Each row is a point on a tangle of strands that fork, close into loops and nearly touch. The rows are in no order.
(in the rows, 128 means zero)
Two points are linked if the straight distance between their rows is under 120. Some points are linked to none.
Galu: [155 165 107 164 136 149 157 150 131 100 130 160 124 111 105 168 130 150
 135 121 148 125 146 128 111  86 118 168 139]
dibe: [129 106 148 123 104 140 111  97 120 147 166 121 112 166 118  97 142  54
 113 150  92 124 157 178 112 177 178 120 110]
Novis: [156 144 120 114 124 107  86  92 114 161 123  87 126 121 197 126 115 135
 107 116  95 144 106  99 142  91 116  79 174]
pasi: [129 155 117  99 125 118  88 139 141 124 128 151 140 153 110 111  71 119
  95 118 143 146 125 180 114  90 113 114 124]
pov: [ 82 141 129  96 118 128 105 136 145 109 142 159 132 170 127  93  68 113
 108 123 104 154 140 161 113 116 127 108 143]
dal: [ 87 148 166  98 141 129 135 129 114  97 110 127 119 172 143 172  77 133
 119 145  92  78 126 150 131 141  91 114 101]
Kiro: [143 152 122 150 112 140 107 119 125 102 145  97 127 147 147 112  88 147
 163  97 143 118 138 149 136  69 103 143  64]
gezuk: [ 83  54 146 148  63  84  88 137 174 144 137 148 130 140 108  52 113 142
 134 130  73 177 167 164  83 169 127 139  54]
tumis: [131 172 132 124 137 104 167 136 102 141 122 133 136 111 171 176 124 149
 129 116  93 169 143 112  92 122 135  99 173]
dapab: [160 136  86 116 103 122 118 113 140 155 152 141 113 151 107 117 145  76
 103 129 117 186 135 168 111 125 187 101 195]
mev: [180 149  94 163 123 170 121 134 132 127 122 113 108 117 132 145 139 127
 140 132 184 116 162 184 150 141 144 133 127]
Tubis: [117 131 143 149 164 122 169 155  89  81 110 126 154 134 104 176 124 164
 144 131 121 116  87  93 129 129 102 139 164]
Kitez: [136 122 145 119 149  60 146 100  86 159 108  97 150  66 186 158 159 146
 111 120  66 161  65  66 129 116  91  79 192]
bok: [151  74 142 131 106 187  92 116 150 167 123 182 128 130  55  64 144 102
 135 134 192 118 152 191 157 123  73 148  55]
fug: [114 138 129 126 105 147 155 134 123 105 166 120 111 141 132 113 113 116
 134 167 119  89 161 131 133 138 158 144 135]
lep: [150 120 109 140 137 126  93 158 161 174  93 158 107  88  32 114 146 143
 134 117 216 138 157 182 113 136  99 167  98]
ref: [154  65  97 187 111 158 139 160 165 164 132 163 118 111  57 135 163  99
 159 122 193 151 189 152 124 150 112 148 137]
Bedon: [ 86 145 128  91 129 113 124 173 115 101  97 155 143 151 153 172  64 167
 118 123 109 128 108 136 128 168 103  92 177]
sem: [ 97 146 152 100 156 122 185 164 153  95 111 163 136 128 103 205 112 119
 158 160 108 136 133 122  76 162 107 156 112]
Bev: [ 91  81 125 131 104 160 112 145 157 148 101 160 132 110 101  74 121 121
 135 117 162 132 183 190 136 166 147 145  76]
vaz: [113  74 138  98 106 174 143  94 138 146 165 131 148 109 131  88 181  49
 149 153 117 121 164 121 158 198 196 134 103]
nok: [122 154 102 113 132 132  99 102 131  79 109 115 131 128 128 111  65 167
 150 112 146 156  81 140 146  65  76 135 161]
Vobim: [163 124 117 137  92 153 136 139 146 140 203  93 128 144 141  52 124  97
 155 155  87 104 128 144 120 130 149 115  95]
lumis: [168 135 134 177 115 100 185 128  57 122 118 103 134 134 142 160 143 172
 126  97 116 131 114 106 141 124 160 130 156]
rini: [120  76 137 142 127 164  94 138 180 184 113 188 139 114  55  53 143  85
 119 130 170  86 149 156 134 131  81 145  85]
pul: [126 126 107 105 127  80  91 170 157 151  88 153 125 115  68 118 115 145
 111 103 169 193 145 172  82 139 122 117 129]
Fifi: [107 148 129  93 121 100 129 113 106 153 183 101 117 144 156 103 133 111
 111 150  78 124  87  75 130 132 163 103 182]
dazen: [118 142 149  95 111 118 118  96 108 122 207 119 126 171 141  89 129  96
 100 162  70 139 107 128 110 130 164 101 139]
Rovad: [119 102 196 110 135  72 147 152  70 114 124  99 152 159 140 187 176 163
 124 127 139 142  87  47 126 175 161 106 142]
kofat: [125 165 114 141 136 136 141 119 156 112 124  93 124 118 187 136  93 132
 161 117 112 102 149 117 132  86 138 145  93]
bupek: [169 211  91  99 144 124  89  93 169 142 146 119 141  65 165  95 122 171
 139 139 109 170 112 132 117  81 122 118 142]
pugid: [121 107 111 154 134 219 145 131 136 163 112 189 129  83  85 118 136 105
 140 145 193  99 179 151 174 123  92 144 135]
bepin: [168 160 111 105 107 126 113 103 138 121 165  99 121 178 155  94 106 102
 117 145 123 149 124 156 142  60 159  95 155]
komi: [169 123  87 127  97 119 104 102 181 146 155 112  98 145  89 107 140  91
 129 148 163 185 170 171  80 110 134 112 119]
nis: [159 174 104 153 179 144 108 134 141 118 101 154 139 140 114 153 109 139
 129 115 128  74  92 118 125  65  63 159 118]
luva: [140 169  97  80 122 102  69 118 166 155 158 121 148 128 130  73 112 116
 119 133 145 203 121 169  92 116 138  84 101]
Ligev: [133 148 133 129  94 127 123 169 148 135 157 126 136 119 141  55  90 139
 152 133 135 151 151 176  98 132 124 124  53]
vurel: [ 74 110 153 125 158 144 151 164 167 138  93 190 130 110  89 144 110 106
 134 136 125  98 175 137 115 176  95 154  95]
nuz: [155 144 154 157 114 154 113 107 103 119 142  88 155 131 207  93 121 102
 143  95 130 118 121 141 173 110 140 107  56]
Noz: [ 65 119 147 111 137 113 107 170 146 146  95 172 151 146  79 134  91 118
 119 108 109 106 161 165 109 159  99 135  76]
beven: [ 99  97 109 134 127 128 107 157 176 140 132 196 124 155  42 108 122 117
  97 152 110  97 131 139  96 153 100 148 134]
Mefa: [111 151 154 135 127 188 137  90 111 141 134 106 153 101 196 110 122 101
 120 111 124 100 164 150 169 130 162 129  75]
Naduk: [111 111 116 149 109 110 147 138 112 129 156 128 130 156  85 137 163  82
 101 154 125 145 150 119 104 178 198 127 176]
Rin: [ 62  97 146 100 169 156 130 162 156 101 115 185 152 135  95 152 126 103
 131 137 140  89 141 106 126 202 114 127  98]
lem: [145 111 108 129 109 121 120 122 161 135 137 125  99 156  83 136 118  82
  96 131 149 145 182 142  73  97 136 131 146]
kapoz: [ 86 127 171  82 163 133 101 127 140 143 180 120 159 116 145 115 159  89
 144 133  79 104 130  83 100 216 148 105  70]
zat: [102 123 162 117 137  70 154 106  80 124 101 110 140 107 184 188 159 162
 130 132  63 185  74  86 125 134  92  91 184]
Dovu: [ 85 132 168 105 164  97 152 109  91  76 109  94 126 123 141 182 136 165
 144 142 104 133  68  90 126 143 114 157 165]
nem: [142 107 144 169 119  87 168  95  61  95  81 130 154 102 146 168 149 191
  96  88 100 164  72 117 127  87  95 100 174]
guk: [180 195 115 108 127 136 111 115 142 156 167 105 151 110 147  87 102 120
 128 115  80 127 121 129  98  95 122 109  83]
sizuk: [100  57 119 129 105 176 145  84 142 142 142 142 119 133 101 110 173  41
 162 146 155 160 180 141 154 165 174 150 130]
zon: [156 134  84 146 124 124 109 156 152 147 105 150 111 125  45 130 129 125
 112 116 210 171 139 176 102 130 114 144 131]
sepir: [169 187  87  82 144 152 100 127 156  98 120 174 125 157 117 115 102 155
 106 136 199 171 113 151 137  73  77 109 128]
Bis: [148 122 144 158 106 167 124 132 115 127 156  77 158 161 157  68 109  73
 141 103 127 134 130 168 158 125 161 106  62]
ladu: [105 138 134 121 134  94 187 177 135 123 132 175 171  94 106 149 117 144
 151 122 116 191 147 114  63 163 138 121 147]
Bonuz: [160 139  97 157 169 143 143 196 144 165 105 175 166 107  91 136 116 155
 174 106 176  91 122 112 123 116  75 148 120]
bupo: [125 151 119 132 160 122 156 144 122 102  89 130 147 128 140 169  83 159
 156 120 116 127  84 117 133 110  87 150 166]
peb: [122 135 150 167 164 134 184 120  90  78 106 136 132 110 130 187 149 167
 144 133 133  99 102  80 146 106 131 181 127]
razuz: [158 163 135 142 130 110 186 119 110 102 115 141 155 109 175 169 137 165
 120  94 105 182 130  91 123  80 140  98 173]
godu: [ 78 139 146  64 141 111 117 138 158 118 187 117 128 119 164 126 143 104
 153 159  69 111 126  90  78 185 161  99  94]
Toz: [106  99 145  83 121 155 124 105 114 142 164 113 127 144 147 108 181  61
 122 157 124 106 136  94 173 174 206 119 103]
sopek: [ 96 102  99 142 119 179 136 144 136 144 135 145 124 115 134  92 105 106
 167 147 186 113 169 162 168 152 144 149  99]
veb: [113 112 116 141 140 202 135  94 100 113 106 139 139 105 130 114 112 136
 152 114 163  66 125 117 217  93 104 157 122]
zifub: [143 136 114 169 136 109 142 159 110 115 114  82 155 140 130 146  92 126
 143  89 171 134 116  86 147 126 144 122 147]
Kalu: [103  91 139 153 131  75 158 104  63  99 100  73 112 111 160 171 141 161
 121 141 105 104  80  87 137 116 116 155 158]
sutib: [157 147 112 171 129 120 133 106 131  73 104 146  96 117 129 188 137 168
 132  84 112  93 101  80 142  52 102 172 166]
zures: [139 177 137 102 156 116 131 128 118 170 122 143 164 101 179 166 133 139
 121  99  74 174 109 100 114 136 118  72 189]
ravir: [ 93  78 141 141 116 107 132 155 180 150  84 157 105 105  69 165 105 153
 106 124 121 158 158 151  72 166 103 145 135]
nifo: [103 158 142 113 122  90 107 115  88 155 159  93 123 170 152 145 134 107
 100 112  91 116 143 124 127 168 162 108 120]
bebab: [193 100 110 154 103 102 142  97 101  95 103 115 139  94 188 116 169 177
 118 101 132 186  73 102 156  35 128 102 192]
tole: [153 125  92 161 112 125  94  85 129  93 121  52 112 159 154 114  97 135
 142 102 145 105 101 138 168  85 112 137  80]
sotu: [138 116 107 170 137 124 144 102 108 110  76  67  98 112 181 141 129 155
 134  95 142  99 116 129 197 112 122 150 136]
nitag: [172 151 120 115 150 110 117 169 187 165  89 207 130 114  65 145 138 143
 111 134 160 138 138 147  82  82  59 116 137]
Ged: [180 140  94 157 132 149 133 169 101 124 126 135 170 133  70 137 113 152
 136 107 196 151 103 145 122 135 117 120 158]
zak: [141 148 108 159 122 110 134  98 109 133 143  68 113 139 154 122 130 122
 133 131 121 118 108 113 138  91 161 139 159]
por: [108  80 135 142  86 116  96  97 198 152 155 110  95 138 103  84 138 113
  98 151  61 163 160 149  53 166 147 135 116]
tek: [113 171 163 119 110  95  93  93  82 152 150  72 105 173 169 138 118 124
  88 128  83 110 111 105 138 129 117  95 128]
vunu: [119 120 143 145 124 178 134 143 143 139 148 156 128 129 108 117 102 102
 129 119 151  96 177 152 143  88  90 154  52]
fasu: [ 63 139 141  86 146  96 120 140 109 106 109 127 131 169 166 180 111 149
 163 132  94 139 108  99 113 191 108  92 160]
lutu: [ 87 142 174 102 164  97 141 115  88 100 146  74 109 123 158 153 163 143
 138 166 112 106  81  61 126 140 166 151 147]
Fofov: [143 157 138 135 150 153 139 110 133 175 156  82 140  85 172  99 138  98
 144 125  86  85 164 129 143 139 150 140  74]
Bimo: [223 163  85 161 115 128 142 116 100 130 139 110 115 126 134 153 167 143
 129 120 150 143 127 134 137 107 172 108 171]
leb: [178 136 103 110 126 114 120 119 119 171 142  55 103 121 176 104 133 144
 112 130  70  63  98  82 163 124 133 108 135]
retab: [132 109 161  62 137  82 115 114 111 172 142  51 108 110 187 158 183 158
 120 157  98  94  77  35 135 153 135 130 128]
fudu: [192 161 114 173 152 146 152 143  95 104 108 170 193 123  93 160 128 181
 117  81 138 121  74 105 116  72  63 118 142]
Vupem: [167  99 157 159 137 109 144  89  92  88  85 132 142  95 161 119 158 177
  97  91 122 200  90 133 161  56 110 100 191]
nug: [103 120 145 112 123 111 145 124  75  97 132 123 129 150 122 139 135 139
 103 135 121 151  73 108 137 150 147 118 224]
Lesiz: [ 98 159 143  85 153  98 126 118 110 131 114  84 137 134 192 156 100 150
 145 139  57 138  89 110 113 152 107 109 157]
mol: [141 115 132 109 148  77 144  93 125 170 137  64 114 106 196 156 171 142
 102 130  86  92 100  52 153 115 155 162 122]
Gebaz: [184 184 103 117 138 126  71  78 158 134 158  91 135  95 174 100 106 148
 122 108 108 160  87 148 113  82 111 101  85]
velit: [132 132 122 154 139 188 132 165 153 150 114 189 117  95  82 119 122 131
 131 142 171  65 157 166 132 136 100 160 130]
gep: [172 133  78 104 116 150 164 144 139 157 171 114 120 124 130  98 159 108
 142 169  93 104 125 103 123 157 183 105 166]
piru: [126 119 124 161 170 166 174 175 144 141 117 195 167 120  88 136 137 121
 156 126 151  78 129  79 139 152  87 131 123]
luban: [113 112  97 128 132 126  89 161 145 138 112 120 132 178  98 111  91 104
 116  97 169 112 142 175 148 167 135 115 111]
kupun: [102 110 165 129 157 139 142 117  70  99 136  98 123 120 131 151 163 128
 136 159 152  99  94  87 150 167 199 164 152]
bur: [103 119 147 143 153 154 164 144  93  85 134 138 130 119  85 155 149 123
 145 141 155 109 126  97 141 167 177 144 139]
Fezop: [149 136 114 133 104 113 140 133 136 155 143 154 123  95 123 124 141 111
 104 150 115 161 145 154  83 152 152  91 186]
zup: [160 110 104 143 116 200  89  96 111 106 127 115 127 134 132 113 118 119
 165 129 170  69 117 171 207  93  87 149  94]
Vuges: [128 111 133 108 101  99 107 149 143 145  94 126  76 116  93  80 122 163
 145 121 195 155 164 193  97 123 107 141  32]
piz: [110 109 178 116 123  60 150 124  63 123 112 108 141 148 168 195 160 168
 105 125 106 182  81  54 116 135 118 106 172]
lir: [117 121 114 128 113 197 135 104 115 157 133 111 144  95 159  93 141  91
 156 137 163 129 168 142 182 124 159 123 110]
vesa: [105  54 108 146  86 131 120 158 185 146 121 132  95 125  78  95 117 135
 142 133 159 149 181 170 108 154 134 156 119]
Retet: [116  93 172 153 144 121 163 101  72 136 121  74 133 100 146 140 200 154
 124 152 139 114  82  66 169 162 193 159 152]
Libo: [ 82 121 153 100 154  95 111 144 112 105 146 110 133 139 137 159 184 117
 135 132 123 118 115  62 120 211 197 109 129]
ved: [110 145 158 112 157 112 147 107 120 157 122  77 131 101 198 157 154 130
 151 123  97  78 123  67 153 135 158 148 101]
Tebok: [124 144 135 141 118  94 193 162 105 114 161 140 163 127 121 154 147 130
 130 107 114 164 144  85  79 173 172 104 139]
seg: [172 185  81 108 158 131  75 121 154 115 111 182 126 129  85 120 114 159
 104 138 202 116  84 129 128  89  56 139  98]
gis: [ 97  91 137 138  78  97 104 141 159 122 160 142 139 166 104  72 102  89
 102 121 105 148 165 170  95 153 129 118  76]
zizuf: [128 164 112  96 123  79 100 157 165 195 130 129 138  92 132  90 113 137
 132 119  98 168 157 157  61 168 130  99 105]
Beris: [132  88 130 153 131 144 139 128  84 119  99 115 105 169 100 132 128 136
 107 139 152  65  86 117 203 135 120 151 169]
fef: [124 113 123 155 155 160 150 136 125 106  65 108 121 106 180 163 108 155
 156 110 144  85 124  91 201 137  98 147 114]
nofun: [136 115 136 125 136 116 138 177 173 172  62 177 105 106  58 140 116 157
 121 115 131 134 144 144  65 121  82 143 122]
Rebu: [123 162 161  69 150 105 119 126 120 145 182 102 140 133 162 132 133 115
 138 151  60 111 101  59 118 143 146 110 119]
nid: [133 149 112 125 131 124 140  82 130  97 112 114 130  91 206 106 140 159
 134 128  73 156  86  96 147  57 125 130 203]
Fip: [147 133 132 144 119 144 130 102 113 123 158 106 116 183 110 129 129  73
 123 138 131 100 165 187 145  84 156 161 117]
Vefa: [166 154 132 143  88 138 102 142 133 141 186 112 132 130 133  55 130 116
 165 156 123 144 139 202 108 108 129 129  67]
Lumuk: [135  82 111 146 137 118  86 150 206 176 105 179 114 146  31  81 133 114
 109 125 153 107 156 139 102 132  79 152 113]
mevi: [165 168  83 121 107 136  84 120 135 111 178 135 110 129  87 127 116 127
 140 155 202 151 137 166 122  73  87 160  95]
tenar: [114 102 179 103 103 179 146  97  80 109 142 115 148 156 159  94 140  70
 121 135 121 113 143 120 191 143 190 112  80]
Fon: [ 83 133 127 105 115 124 146 152 154 101 160 147 106 139 120 116 100 121
 136 158 105 128 157 144  87 139 149 141 134]
zedi: [174 130 130 175 114 148 200 156  77  96 168 163 169 149  83 148 145 163
 119 121 150 110 136 107 129 104 113 135 143]
Gise: [ 79 105 146 109 161 161 155 108 104 107  85 103 142  92 168 152 110 144
 156 137 143  81 122  97 178 161 121 131 124]
bekas: [177 170 110 115 134 134 166 130 131 151 171 110 120  81 166 131 135 128
 131 166  70  97 127  88 112 119 162 126 154]
Zek: [139 128 145  99  73  90  87 124 165 150 126 120  99 126  79  71 124 165
 133 140 168 185 157 185  75 103 110 126  59]
tozo: [166 128 119 187 107  88 139 110  68 105  80  99 116 118 134 162 146 177
  96  98 107 147  79 103 128  79 133 125 177]
Sasug: [133 175 112 104 145 112 127 120 145 143 151  95 142 119 179 116  93 122
 158 118  81 125 139 113 116  96 129 114 105]
loma: [108 111 137 117 109  51 114  87  76 135  67  89 101 117 192 181 141 150
  90 117  97 136 102 109 144  94  90 109 181]
limop: [ 79  75 187  92 130  94 114  90  93 128 102  67 101 117 182 149 175 148
  96 155 155  94  84  88 179 141 141 158 116]
Tori: [ 83 136 168 108 140  90 130 152  74 109 130 140 144 161 120 191 165 146
 127 122 127 124 111  63 113 209 169  92 153]
domo: [149 166  89 185 119 136 138 106 117  89 130 134  95 100 147 171 140 160
 156  96 136 111 127 102 152  65 136 175 133]
muzin: [170 164  92 126 140 116  96  87 135 126 118  99 142 116 178 127 113 140
 116 114 143 191  88 118 143  74 115  95 190]
goki: [ 83 123 203  95 143 143 141 129 108 115 164 110 142 134 172 117 144  92
 141 134 106 114 148  83 132 167 160 103  49]
Muvo: [ 94 101 148 136 130 170 144  74  76 113 100  96 143 101 148 112 122 122
 137 123 147  94 101 110 201 128 131 151 134]
keb: [ 96  63 152 130 115  44 144 125  88 107  80  86  92 109 174 168 158 142
  88 159 117 128  89  93 148 114 102 151 168]
deg: [159 128 126 159 144 143 174 122  90  79 106 163 185 127 121 146 111 166
 126  85 126 159  72  80 146  38  86 116 181]
zofo: [128 175 132  97 150 129 103 126 153 182 121 177 156  90 173 117 132 132
 113  99 112 195 121 139 115 133 146  63 183]
los: [101 132  99 124 128 120 130 128 150 156 157 113 135 120 140  94 133  93
 150 114 119 118 146 125 110 189 173 127 110]
sato: [139 127 113 112 112 112 129 105 115 153 153 109 103 169 114 139 154  49
 115 142  95 145 142 149 113 143 193 119 173]
Tig: [111 164 110  94 124  94 136 157 164 153 121 141 131 105 139 111  93 141
 167 123 133 157 157 166  81  87 114 149 121]
Dubuk: [105  81 148 119 106 121  83 163 147 154  83 160 123 111  73  63 118 135
 138 118 162 137 173 199 130 142 109 137  42]
zoriv: [127 131 174 152 112 156 135  99 141 158 173  97 131  99 153  77 143  61
 129 126  89 118 174 135 109 131 163 123  56]
kebu: [134 110  89 127 125 126 124 160 126 103 134 171 146 175  47 142 115  98
  98 130 131 137 110 131 129 147 139 127 206]
foriz: [ 90  71 179 141  96 135 109 126 137 111 169 137 122 164 123 106 142  71
 101 139  92 125 183 146 108 178 156 115  59]
Bam: [ 70 111 150 116 118  83 121 144 177 163  86 147  99 109 100 129 114 158
 141 130 104 158 173 164  60 179 133 168 104]
Namul: [ 75  60 141 123 128 153 114 135 191 125 145 182 100 156  72 112 121 111
  81 150 116 107 163 140 105 171 106 146  96]
lami: [126  98 135 147 126 164  98  98 135 138 125 121 112 160  73 106 129  74
 128 134 158 138 175 219 102 143 151 156 100]
gogu: [ 79 141 174  83 144 140 140 120 128 127 125 116 113 134 183 167 144 104
 131 140 119  93 167 101 130 196 158 105  82]
Fibe: [109 152 129  96 140 131 132 146 121 105 114 162 125 162 149 157  75 153
  98 124 107 125 102 123 148 115 112  84 210]
Zus: [106 109 186 123 116 145 129  95  67 117 153  92 118 163 168 113 142 103
 111 131 112  92 112 102 199 134 171 141  82]
tok: [154 143 142 130  97 148 130 122 118 125 174  86 114 146 181  89 126 124
 134 167  90  77 129 131 146 127 158 117 106]
lolu: [137 102 114 189 120 152 171 173 122 135 128 157 131 130  69 153 147 111
 128 127 163 117 164 124 118 150 127 139 143]
muvid: [145 170 106  85 128 137 117 137 161 105 102 152 128 117 169 124  97 145
 112 129 182 188 123 144 148  61 103 105 126]
Gib: [148 129 122 140 129 123 151 118 117  68  86 164 146 124 136 177 114 172
 131 101  97 136  88  91 143  59  75 146 175]
gali: [ 94 130 151 128 132  88  98 103  82 120  95  89 100 168 163 173  98 146
  98 112  91 111 104 117 141 117  92 121 157]
Sise: [112 117 146 132 124 126 125  93  80 135 138  99 105 192 119 131 118  87
 109 121 129  94 118 136 176 115 156 158 121]
tase: [ 97 127 123 111 127 100 131 164 113 106 123 184 146 168  88 175 121 107
  85 115 113 146 122  97 118 162 127  90 181]
ramal: [ 62 114 145 125 149 152 146 132 134  82 145 157 123 122  96 134 154 101
 129 147 160 101 147 127 127 191 156 143 129]
sumov: [131  37 102 159  89 149 101 129 177 170 129 149  96 125  59  97 162 120
 178 136 188 170 164 187 119 156 120 177 126]
Nolug: [183 161 102 131 153 142 134 164 142 128 100 220 161 102  83 156 132 163
 120 122 192 176 141 132  99  71  59 112 130]
Vuka: [125 127  96 146 142 121 118 129 134  91  86 104 126 114 161 126  74 180
 175 116 133 112  82 137 138  99  62 156 151]
bas: [135 128  76 146 109 137 133 166 173 184 136 115 131  80 144  93 132 140
 183 135 167 136 161 157 101 156 161 112 117]
midad: [117 131 130 109 132  92 143  96 129 101  97  92 115 123 208 169 121 149
 158 134  54 116  93 100 132 110  96 139 136]
Kez: [158 117 134  81 117  92 121 109 122 176 124  76 120 106 188 130 132 145
 101 131  58  99  82  69 151 105  98  83 156]
manek: [ 54  69 165 118  97 102 110 134 170 140 104 165  98 124  97  92 107 155
 119 133  91 145 169 172  84 165 117 162  74]
gugit: [117 112 115 116 117 110 120 114 185 175 157 140 120  97 120  95 147 113
 102 153  59 159 151 133  53 159 150 100 157]
nemud: [160 114 116 137 118 132 101  97 161 172 145 111 109 143 102  96 139 100
 130 138 157 158 165 206  85 144 143 130  86]
Rimab: [ 87 136 189 105 143 160 136 113 111  98 123 141 130 145 148 142 101 116
 127 125 111  77 145 136 152 134 116 141  66]
Lurov: [ 97  77 194  95 140 122 128 111  95 112 118  90 107 156 132 157 157 142
  96 170 151  71  87  86 193 123 134 175 120]
zabi: [121 109 137 137 134  98 133  73 117 113  91  73  92 114 202 139 124 149
 139  98  81  86  97 126 165 121 109 143 105]
Folut: [125 166 125 100 148 107  98 163 140 129  94 191 146 125  78 131  91 140
  97 114 174 186 128 166  99 111 113  99 155]
Bokuv: [ 99 152 148  89 122 134 122 113 123 127 174 161 115 151 157  91 103 105
  99 138  82 168 131 150 126 109 145  86 182]
dopog: [152 111 115 150 139 107 148  94 109 134 115 103 139  75 195  96 169 142
 125 121  89 171  72  79 161  57 115 103 204]
Sali: [203 166  96 138 125 125 155 108 118 143 141 127 146  87 156 143 161 154
 109 121 107 163 110  84 126  83 156  91 184]
Nuse: [130 122 119 151 145 166 131 148 116 123 120 142 124 162  86 123 124 114
 123 143 154  71 109 107 165 143 110 151 165]
Ruli: [138 176 126 125 173 130 132 154 156 144 108 183 151 158 109 146  99 127
 129 126  99  84  99 101 108  94  73 145 120]
zavam: [ 89 154 138  90 151 121 169 167 139  85 125 183 163 117 106 162 106 147
 149 143 101 165 108 102  83 149 127 128 166]
pevob: [185 161  94 161 125 128 113 111  97  76  95 100 117 109 141 164 126 188
 105 104 138 139  93 136 134  92 123 131 174]
nefo: [106  82 128 123 133 100 134 143 125 104 150 128 133 138 106 172 190  95
 122 132 137 136 140  90 111 199 202 108 130]
dufu: [115 159 113 104 123 101 104 134 158 176 175 119 132 112 129  80 102 115
 140 123  90 130 139 153  88 176 169 104  99]
Zoson: [150 149  92 169 144 180 122 134 136 124 136 160 121 134  88 118 139 131
 142 146 172  53 119 141 151 113  97 164 132]
duva: [169 137 107 131 113 150  98 111 148 107 164 117 107 155  84 117 120 102
 125 135 191 135 170 188 125  84  95 146  56]
Bemi: [145 102 172 162 112 161 114 147 154 165 165 116 146 108 131  55 139  85
 140 127 102 149 163 157 115 153 147 107  39]
Ziv: [131 125 123 180 123 141 165 182 132 129 130 147 127  99  89 156 120 144
 140 120 168 143 176 159  89 130 114 156 145]
Kotuz: [151 142  90 169 116 157 120 104  93  91 141 118 103 147 115 131 123 145
 159 134 163  74 110 154 180  88  96 170 146]
guba: [201 167  78 163 102 146 115 104 117 101 119 105 109 118 153 144 147 175
 128 122 168 116 105 162 137 116 149 124 149]
Meviv: [ 80 147 149  91 127 125 131 173 136 127 111 145 144 152 133 153  70 134
 127 102 106 104 153 168 122 165  87 119  88]
lef: [ 77  78 183 132 143 165 130 143 171 133 120 197 117 126  64  97 132 108
 112 153 115  98 163 130 109 150  87 163  62]
ruluz: [128 146 125 174 126 155 167 110  97  89 126 117 111  91 146 164 151 159
 158 128 144  90 135 106 168 113 150 189 143]
feli: [173 107  96 155 102 159 130 131 142 152 134 118 101 131 139 113 155  83
 128 135 148 123 165 182 127 164 179 129 151]
Per: [140  74 143 155  81 131  85 104 184 180 144 101 108 135  98  70 143 119
 129 126 111 175 168 185  63 150 132 131  81]
dala: [120 112  77 147 121 131 106 181 132 117 119 152 138 162  88 127  92 118
 132 100 155 137 129 160 134 166 153 114 167]
Rom: [109 129 161 117 149 140 129 113 106  94  90 156 125 130 152 153 106 161
  93 113 111 169  94 112 182  80 102  89 221]
Fop: [150 152  86 114 141 131 102 174 172 135 103 140 117 136 100 111  92 143
 133 113 203 106 157 163 124 110  85 142  71]
Buzup: [124 152 106 141 153 105 152 153 134 153 171 121 150 112 137 137 138 105
 140 126 107 150 135  85  95 173 169 109 149]
davo: [173 121 164 148 117 153 115 108  92 175 167  79 147 164 141  73 150  66
 137 118  87 106 115 145 163 145 180 103  79]
kasos: [158 157  92 127 130 122 119 136 135 107 119 148 141 137 130 141 103 145
 118 102 170 186 122 127 137  68 134  89 183]
Lufe: [115  94 150 126 153 121 130 132  89 107  96 114 101 159 122 162 149 143
  92 158 128  69  68  64 175 123 108 148 155]
fen: [175 186  70 136 118 141  93  98 120  85 168 127 114 144  93 153 130 144
 131 134 187 160 104 144 140  61 108 153 154]
Suf: [164 145  90 161 153 104 110 146 120 108  89  98 147 145 107 159  93 156
 130  81 178 142  81  93 140 103  90 112 136]
vapo: [ 90 121 158 128 141 208 151 109 119 107 115 159 143 140 127 116 121 100
 123 154 152  63 141 113 181 110 117 147  88]
lesot: [ 65 120 138  79 130 101 131 132 157  77 158 165 132 144 136 140 120 115
 151 161  99 140 133 112  80 180 145 115 117]
kom: [182 121 115 192 102 143 185 147  66  99 131 124 138 136 119 181 157 167
 109  99 157 105 131 103 159 109 152 137 140]
Bise: [122  95 118 100  70  67  74 146 160 153 131 149 100 122  77  47 133 144
 152 130 141 202 147 189  79 120 127 137  84]
pabub: [110 133 164 109 156 117 174 137 105  90  82 168 158 130 166 187 115 164
 129 109  85 187 102 119 168 114  93 104 203]
kuf: [159 179  79 122 108 131  94 110 147 103 176 110 128 119 149 108 114 142
 167 137 166 149 138 162 117  71 117 142  86]
sose: [ 70  82 163 121 114 149 145 120 157  99 130 141  99 107 115 124 152 130
 125 165 125 108 175 150  83 198 154 145  94]
vodu: [147 143 114 127 140 155  88 150 140 129 115 126 136 162  99 126  82 121
 106 112 167  91 133 165 147 114  90 117 100]
dez: [110 128 100 104 120  79  96 155 161 169  96 151 136  97 108  97 123 142
 129 112 122 193 150 168  78 168 150 101 146]
sav: [166 107 116 138 115 169 116 114 139 135 140 127  87 168  76 127 135  61
 130 136 174 106 169 194 136 108 116 160 116]
denur: [168 189  90 134 166 122  76 133 157 108  87 143 149 135  98 150 105 153
 114  99 171 123  82 112 123  89  65 135 126]
besab: [ 91 106 151 113 183 149 165 167 145 119 118 172 154 140  89 169 143  98
 125 124 155  81 139  53 134 159 114 140 112]
keko: [122 133 146 103 159 166 159 116 130 151 150  96 127  77 174 119 165 112
 135 143 104  75 154  79 147 151 179 131  96]
nipa: [170 105 103 124 116 174 165 129 156 179 165 117 105 126 134  97 163  69
 134 170 111 111 169 135 124 179 179 121 148]

A fork is a point with three links, a tip a point with one. Leave the first point through the second and follow the links. Name the first fork or tip that comes.
sizuk / vaz => sav
zat / piz => sato
pabub / Rom => veb
leb / Kez => denur
zabi / midad => pabub
sem / zavam => pul
Naduk / nefo => Kitez
Bev / vesa => domo
seg / sepir => leb
foriz / gis => Nolug

A piece is all that can be reached along the links. How many separate loops has the piece of each point below (a circle has one, a figure eight two, a Y none), and how many tips (points with one link)?
piru => loops 1, tips 14
pul => loops 1, tips 6
Libo => loops 0, tips 7
dopog => loops 0, tips 4
leb => loops 0, tips 3

Name the points in between on the shortest way along the links from the first point to the second, in order.
dal / Kalu => Meviv Noz vurel Rin ramal bur kupun lutu Dovu
piru / Muvo => besab Rin vurel Noz Meviv dal Rimab vapo veb
nis / leb => denur seg sepir muvid kasos muzin Novis Kez
sato / Nolug => dibe foriz gis gezuk manek Bam ravir nofun nitag
ved / Dubuk => keko Fofov Mefa lir sopek Bev
Vefa / Folut => Vobim tok fug Fon pov pasi
